Each row is a point on a tangle of strands that fork, close into loops and nearly touch. The rows are in no order.
In the rows, zero is written as 128.
Two points are linked if the straight distance between their rows is under 126. Some points are linked to none.
Laba: [157 116 154 156 145 154 113 129 146 120 171 124  53 165 123 113 111 179
  86 131 103 100  90  96 131 124 129 142]
susi: [139 126  96 161 145 118 131 149 130 135  85 107  90 148  90 162 147 146
 123 142 175 116 127 105 111 116 157 122]
nepef: [ 88 113 130 178 147 191 150 187 139 130 156 131 150 158 140 112 202 112
 149  59 113 130 163 120  99 119 126 127]
Robon: [ 83 126  82 114 105 126 134 128 153  94 134 126  88 153  93 163 114 156
 101 184 117 129  53  93 109 124 130 124]
vuf: [130 109 126  83  70 132 163 101 139 173 160  85 196 130 202  83  89  95
 157 134 119 113 153 126  95 103 119 137]
nobi: [122  94  99 117  99 138 140  80 128  96 148 124 142 108 145 130 108 152
 112 154 126 103  85 121 143 125 123 101]
runa: [162 158 142 143 164 136  94 184 137 157 143 127  76 161 115 113 157 117
 112 131 131 118 133  94 120 111 145 129]
feze: [ 81 109  87 101  89 130 103 129 148  87 129 162 118 136  94 161  89 193
 117 208 109 180  70 115 129 123 116 155]
Gomuf: [104 187  99 112 190  76  94 145  94 123  88 123  81 128 122 181 154 152
 176 142 145 162 130  91 130 161 118 109]
pog: [112  90  75 113 133 122 108 163 162 136 127 113 112 159 121 135 114 148
 115 179  99 115 138 141 119 117  99 154]
gered: [104 156 189 114 171 114 156 120  76 129  98 134  98 129 114 134 121 115
 100  99 124 112 120 121 156 163 140 120]
simi: [115 149 193 118 160 117 163  94 114 128 109 154 109 100 127 106 150 111
 118 115 120  96 168 135 157 152 134 123]
gofe: [181 112 147 170 124 140 104 203 157 135  94  90  75 175 105 161  81 138
 111  84 137 119  78 110  87  77 121 122]
nadar: [ 39 150 113 132 185 157 137 171 119 126 145 166 129 119 154 121 194 114
 184  93 139 194 180 114 130 154 127 156]
nep: [140 120 151  87  86 152 180 132 146 172 158 137 113 145 126  58 146 128
 140 150 104  91 171 122  89 123 122 147]
nof: [107 102  97 130 152 120  89 187 171 135 139 113  99 148 102 169 148 174
 155 168 141 131 154 145 138 110  99 153]
pas: [ 85 132 119 127 173 139 147 156  88 129 150  88 133 122  85 137 165 129
 173 102 169 146 156 182 141 153 170 164]
Bani: [153 102 141 179  78 145 142 100 161 158 133 102 195 106 166 110 116 114
 119 101 115  93 160 165 153 126 137 108]
rino: [155 103 124  96  62 156 171 141 155 180 149 110 174 146 161  64 111  95
 134 132 115 102 166 123  76 113 118 135]
faz: [125 135 107 161 116 123 153 132  74 116 113  88 160 134  96 148 113  85
 111  81 182 105 124 197 135 187 133 114]
Bem: [107 123 104 105 114 109 150  92 134 114 105 131 119 118 139 137 127 132
 110 167 114 116  79  97 126 114 162 102]
Muze: [ 88 125 142 121 141 122 166 106  70 103 111 109 135 121  98 160 113 107
 110  88 151 102 100 167 151 161 132  97]
gub: [ 92 184 131  66 148  89  93  86 112 132 142 175 117  99 149  89 157 145
 171 186 101 197 152 117 142 138 137 178]
Zoto: [102 157 127  75 130 136 114 127 163 155 163 152 124  88 161  95 176 118
 157 179 104 109 188 112 138  98 120 105]
dup: [116 133 106 179 148 131 122 130 139 130 108 113  45 187  67 156 113 175
 106 151 149 125 100  95  98 124 145 163]
Zefa: [204 149 165 125  68 156 114 167  93 131 108 123 144 125 103 122 107  78
  88  52 139 137  99 137 145 118 168 110]
tosu: [102 125  84  88 153 110 101  96 112 139 118 163 111 122 140 105 148 169
 144 166  94 172 136 118 137 126 130 167]
Gozak: [145 157 126 171 162 166 135 181  93 141 166  57 124 120  60 130 171 118
 161  86 172 125 145 175 130 149 187 136]
popal: [205 100 151 194 121 113 124 176 147 139  99  97 172 172 141 143 118  95
 130  46 140 125 107 132  96 107 126 143]
kib: [109 112 123 140  90 109 147 116 129 132  90  97 170 156 175 169  76 106
 106 120 132 136  67  68 107 117 147  98]
Pel: [110 114  80 103 146 109  88 135  96 119 116 142 104 151 127 131 131 186
 151 156 128 201  94 124 138 130 125 180]
sifip: [164 104 165 163  29 160 148 125 184 125 146 102 138 140 126 136  70 149
  73 125 111  90  77 118 136 120 141 102]
vaki: [150 121 102 175 119 134 100 140 130 109 151 127  92 151 115 127 132 146
 102 118 161  92 126 158 156 151  88 123]
kaza: [149  96  95 177  87 137 118 106 140 136 128 113 159 155 124 121 114 129
  95 127 130  83 154 166 139 141  99 115]
ninof: [ 44 143 109  94 183 120 135 145 112 137 116 146 140  95 143 132 171  99
 180 106 129 168 172 152 141 139 124 141]
buk: [133 120 113 124 106 125 143 145 158 136  97 121 104 175 134 146  75 128
  86 143  68 125  57  65  75 127 114 101]
vuzal: [173 136 181 113 129 152 140 169  98 150  94 141 148 112 106 110 132  70
 106  46 120 146 123 142 121 117 187 130]
nofo: [117 154 142 131 157 103 110  82 105  77 145 165  78 134 121 134 143 154
 119 159 144 144 108 105 162 161 106 151]
pinef: [192  95 147 168 111 117 114 181 164 132  96  87 138 176 142 166  81 113
  96  78 114 134  76 102  86  91 118 137]
vip: [ 86  96  72  97 106 108  97 108 147 100 103 146 143 123 159 165  83 173
 140 165  96 178  76 116 137 115  92 129]
fevin: [100 125 118  91 129 127 109 102  95 103 163 169 161  94 125  94 154 129
 159 128 141 140 174 192 172 133  72 136]
pogig: [107 177 140 105 130 102  69  83 106 106 110 209 119  99 121 120 126 164
 142 202 134 213 139 105 163 139 130 151]
Porin: [101  90  74 121 102 124 112  71 142  87 133 134 174 118 187 161  71 148
 124 144 118 145  86 100 134 124  78 110]
leded: [124 119 150 102  88 128 154 107  94 150 153  76 209 120 185  94  92  67
 135  87 127 115 130 158 137 129 140 114]
Naraz: [127 140 162 129 134 111 158 131  99 150  75  94 202  96 157 166  68  44
 109  77 160 141 117 142 118 128 168 103]
Bibu: [131 144 156  91 125 152 129 138 140 160 144 139 159  86 159  93 151  81
 137 121 108  93 169 124 139  91 132  69]
Rul: [ 79 150 125 104 191 112 137 136  89 114 121 119 125  84  88 149 148 151
 192 128 189 206 152 169 141 158 183 198]
meru: [144 129 176  90 109 151 168  95 136 159 136 120 185  61 175  89 104  67
 156  88 130  95 179 150 109 104 107  67]
fuf: [164 111  85 185 121 137 125 147 128 140 117  66 145 130  89 154 146 133
 133 127 175 108 133 155 127 114 180 111]
pep: [180 127 133 169  64 136 138 129 140  94 123 113 167 133 108 163 102  90
  75 111 153 113  53 109 110 102 162  76]
Baro: [156 133 152  73 107 127 159  93 146 130 175 139  79 103 149 113 119 177
 146 202 115  91 134 104 106 131 110 121]
noz: [213 134 139 182  57 156 107 136 117 114 104 101 149 148  71 155  93 102
  80  63 131 138  66 124 116 104 163 102]
vebu: [114 162 122 116 153 130 100 137 157 143 167 177 110 113 154  92 184 115
 137 182 136 127 193 104 143 135 124 147]
padut: [128 119 123  75 111 105 141  55 144  85 131 184 108  80 134 113 117 203
 162 193  96 155 115 129 114 118  79 141]
guki: [153 119 130 177 129 149 130 178 140 151 146  79 142 136  89 125 173 121
 135 100 148 101 136 163 127 106 169 129]
seki: [120 145  97 155 169 110 101 125 146 121 125 157  50 174 102 145 123 183
 106 176 102 138 121  91 113 145 101 169]
fifaz: [109 128 100 105 167 103 119 153  81 117 106  99 101 133 103 151 142 181
 199 126 182 202 121 130 133 145 139 181]
dige: [111 134 106 136 158 120  71 151 139 121 136 157 121 126 101 157 171 162
 156 159 171 151 187 147 176 121 102 145]
lefid: [163 112 134 176 128 114 142 149  97 123 102  84 171 155 113 151 121  82
 121  64 160 105 113 163 114 140 131 108]
miziz: [140 115 126 151 101 125 148 134 145  99 117 117 119 129 107 162 130 122
  88 139 148 102  47 105 115 101 178  89]
mugu: [121 140 103 118 165  96 119 119 139 146 108 154  76 151 136 114 155 163
 122 169  83 137 132  96 107 144 126 162]
fevik: [110 132 163 137 105 119 152 139 127 158 124  87 225 104 168 129 109  35
 131  72 148 126 147 172 126 116 161 121]
pitiz: [143 123 117 199 155 134 106 132 118 108 133 115 106 126 112 160 144 158
 133  83 180 109 136 170 177 170 104 110]
zar: [104 178 127 130 186  69  84 110 114  89 112 159  85 128 111 181 161 160
 153 169 133 165 115  96 143 150 107 139]
lopim: [ 86 126 137 151 182 147 136 167 143 156 131 156 110 149 144 112 207 124
 158  98 109 134 170 107 120 133 128 147]
komi: [122 136 163 112 119 120 156  73 127 104 128 161 119  78 135 118 139 124
 119 143 142  72 152 148 170 134 116  87]
guf: [187 118 171 126 120 157 127 178 134 133 131 143 146 140 109  91 166  85
 120  52  83 129 127 132 106  78 141 134]
nuv: [148 111 106 118 127 139 152 119 153 143 109 134  73 162 122 107  66 155
  89 166  50 112 101  74  69 140 109 132]
Kupiz: [113 125 120 157 152 144  94 136 122 136 136 152 126 108 128 142 158 149
 144 109 167 133 186 160 197 154 112 128]
vuleb: [146 101 148 166 133 166 133 195 154 149 132 131 169 155 130 113 176  89
 137  43  94 122 144 132 106  90 123 121]
nuzag: [149 126 163  99  95 133 157 104 124 144 157 126  95 135 120  77 132 147
 111 153 116  83 133 120 127 129 133 135]
Kiz: [104 119 148 140  96 109 154 102 112 141  87  82 182 116 174 159  77  81
 104 102 151 138  94 114 137 121 179 103]
fepu: [137 132 145 111 109 139 168  61 121 135 118 139 157  62 151 101 104  84
 127 115 148  87 180 158 135 140 109  74]
tov: [141 163 155 120 180 105 101  74 101  80 173 178 109 119 126 102 158 120
 130 157 156 151 157 130 167 174 119 173]
Tave: [112 136 125 153 155 166 140 123 113 139 154 128 173  89 122 104 164  99
 129  84 127 104 168 189 152 152 149 111]
Nomum: [164 108 144 119 116 120 136 133 149 145  92 134 140 147 139 116 117 107
  99 121  98  87 125 110 110 105 107  95]
Fizos: [129  87  83  91 112 115 148 130 155 136 124 108 107 165 124 120  70 136
 101 178  53 111 134 125  76 139  81 150]
Pegif: [162  97 162 158  67 139 139 108 161 135 145  92 171 104 183 125 102 131
 104 115 120  89  96 145 157 117 158  98]
pidi: [128 183 125 135 157 134  92 163 127 155 156 153  90 161 124  94 180  90
 118 165 148 132 178  85 121 144 133 146]
gated: [ 64 139 113  72 156 123 120 120  81 123 136 137 155 110 118 115 146  96
 157 117 132 138 172 178 157 133  97 126]
vazo: [127 148 143 103 170 127 124  55  91  85 173 184 137  73 113  92 148 138
 156 139 133 137 182 164 159 152  97 149]
vug: [110 153 137  80 134 112 105  53  98  85 111 211 127  81 120 111 122 169
 155 179 117 177 134 128 150 124  84 124]
Vili: [163 127 158 162 160 140  99 177 136 140 125 111  66 173 117 137 120 151
 100 106 120 107  82 102 123 100 134 121]
vazak: [150 125 118  56 123 112 147  88 166 109 165 161  80  82 141 122 100 208
 170 221  88 136 130 122  88 132  87 146]
veva: [126 107 125 131  92 100 147 131 172 143 106 100 164 156 186 158  56 115
  94 152  83 126  82  75  85 115 129 130]

How many points has the smallest loop of links through each point below? Write - if it is on no loop.
vebu -> 17
mugu -> 12
nobi -> 6
pitiz -> -

A fork is a point with three links, a tip a point with one. Leave the first point through the second and follow the links. Name the first fork or tip that comes.
popal / lefid -> Vili
rino / vuf -> sifip
nadar / lopim -> Bem
nep / nuzag -> tosu
miziz / pep -> Gomuf

Name the points in between on the shortest way along the links from the first point to the second, in order.
nof / nuzag -> pog Fizos nuv buk veva kib Kiz Naraz fevik leded vuf rino nep
rino / pogig -> nep nuzag Baro vazak padut vug
Muze / runa -> faz lefid popal pinef gofe Vili
Zoto / Muze -> Bibu meru fepu komi simi gered
